Points on a hilly landscape, in no order, each with its height.
A ball rolls from a point to the lowest of its 3 nearest points, and stops where none of them is lower. Distance is the straight distance between rows; heights are no part of it.
K732: 203, 143, 121, 156, 84, 116, 92, 112, 69  height 2.90
K700: 106, 105, 108, 147, 171, 102, 150, 153, 139  height 2.95
K925: 119, 127, 139, 133, 137, 123, 168, 148, 146  height 3.71
K310: 213, 157, 159, 179, 111, 104, 142, 141, 80  height 3.04
K516: 37, 107, 104, 88, 142, 157, 51, 88, 138  height 7.61
K16: 186, 151, 152, 152, 103, 131, 164, 143, 111  height 1.36
K525: 124, 64, 74, 143, 232, 42, 144, 158, 147  height 3.01
K410: 128, 90, 101, 156, 223, 57, 174, 177, 149  height 2.74
K596: 117, 86, 96, 160, 204, 71, 135, 144, 129  height 1.71
K502: 124, 118, 131, 140, 105, 122, 93, 96, 118  height 3.39
K479: 133, 151, 138, 97, 71, 170, 121, 106, 135  height 2.29
K240: 132, 154, 142, 129, 97, 145, 154, 135, 144  height 4.61
K706: 109, 137, 114, 115, 93, 147, 75, 83, 124  height 3.43
K911: 122, 168, 145, 55, 68, 198, 93, 102, 132  height 1.98
K998: 105, 141, 140, 73, 85, 176, 77, 85, 128  height 2.46
K258: 81, 75, 74, 135, 195, 82, 118, 138, 143  height 4.37
K589: 66, 118, 136, 86, 143, 161, 110, 113, 161  height 7.29
K761: 155, 187, 141, 49, 45, 207, 115, 109, 123  height 1.70
K823: 159, 135, 147, 171, 162, 100, 190, 176, 140  height 3.98
K351: 178, 134, 155, 191, 148, 91, 165, 146, 100  height 3.48
K303: 171, 132, 120, 156, 106, 121, 109, 114, 86  height 2.43
K566: 102, 144, 144, 114, 108, 159, 142, 116, 155  height 5.70
K941: 37, 99, 107, 89, 172, 151, 109, 117, 164  height 5.92
K235: 101, 85, 92, 148, 172, 91, 128, 136, 128  height 2.82
K296: 223, 179, 171, 161, 99, 123, 166, 158, 98  height 4.35
K95: 72, 103, 108, 116, 148, 131, 97, 112, 142  height 5.12
K913: 101, 99, 117, 139, 136, 119, 113, 116, 117  height 3.60
K397: 203, 174, 137, 114, 52, 137, 121, 114, 99  height 3.50
K20: 100, 119, 124, 146, 171, 106, 179, 175, 153  height 0.14
K571: 198, 161, 152, 143, 81, 126, 139, 128, 100  height 3.12
K724: 176, 169, 134, 99, 45, 160, 110, 102, 94  height 2.80
K784: 117, 95, 110, 140, 217, 77, 195, 194, 160  height 3.10
K190: 152, 163, 129, 81, 53, 171, 97, 101, 120  height 2.37
K581: 103, 81, 89, 141, 215, 76, 178, 172, 162  height 0.85
K684: 151, 93, 103, 173, 189, 70, 152, 151, 122  height 1.11
K192: 196, 133, 132, 184, 121, 109, 130, 132, 80  height 2.79
K669: 134, 103, 114, 157, 122, 106, 103, 106, 103  height 2.34
K893: 142, 102, 114, 175, 146, 80, 124, 129, 103  height 1.19
K288: 191, 159, 168, 175, 127, 112, 175, 157, 103  height 3.06
K293: 70, 79, 88, 128, 195, 98, 133, 141, 160  height 5.80
K861: 144, 154, 109, 107, 58, 149, 70, 87, 94  height 1.88
K414: 139, 110, 119, 177, 166, 88, 139, 144, 115  height 0.78
K808: 199, 173, 162, 120, 54, 150, 160, 142, 110  height 5.14
K255: 115, 141, 133, 101, 92, 161, 93, 94, 134  height 2.94
K354: 50, 111, 133, 89, 162, 141, 143, 140, 182  height 1.07
K3: 30, 107, 116, 83, 146, 174, 74, 94, 159  height 7.25
K573: 78, 128, 131, 81, 105, 167, 74, 88, 140  height 3.18
K791: 181, 165, 147, 97, 60, 162, 142, 125, 117  height 3.61
K47: 157, 129, 133, 159, 125, 107, 137, 133, 116  height 1.83
K74: 203, 125, 139, 192, 143, 87, 120, 129, 76  height 2.88
K579: 77, 137, 162, 84, 117, 185, 135, 123, 167  height 6.46
K771: 78, 145, 158, 65, 102, 203, 121, 117, 165  height 6.75
K692: 34, 134, 151, 69, 151, 187, 120, 134, 187  height 1.96
K195: 148, 139, 131, 130, 86, 143, 104, 106, 113  height 4.07
K852: 226, 151, 139, 189, 103, 85, 112, 119, 53  height 3.07
K674: 71, 112, 119, 112, 176, 126, 163, 147, 178  height 4.74
K903: 149, 144, 154, 146, 118, 130, 158, 143, 129  height 3.11
K42: 25, 109, 121, 82, 155, 163, 109, 121, 178  height 5.97
K278: 110, 116, 125, 137, 138, 117, 143, 139, 134  height 4.09

Where does a ball stop that starts at each point below?
K579: K479
K516: K761
K240: K16
K258: K414
K95: K414
K278: K20
K293: K414
K502: K414
K808: K16
K724: K761

Call two points neighbours if one is among the 3 nearest of the other. Go from one point of each pair to the other, from neighbour to neighbour, staying as low as possible. Name the highest point that can't be avoided.
K479 and K20: K706
K581 and K16: K288
K20 and K414: K700
K354 and K16: K674
K761 and K861: K190
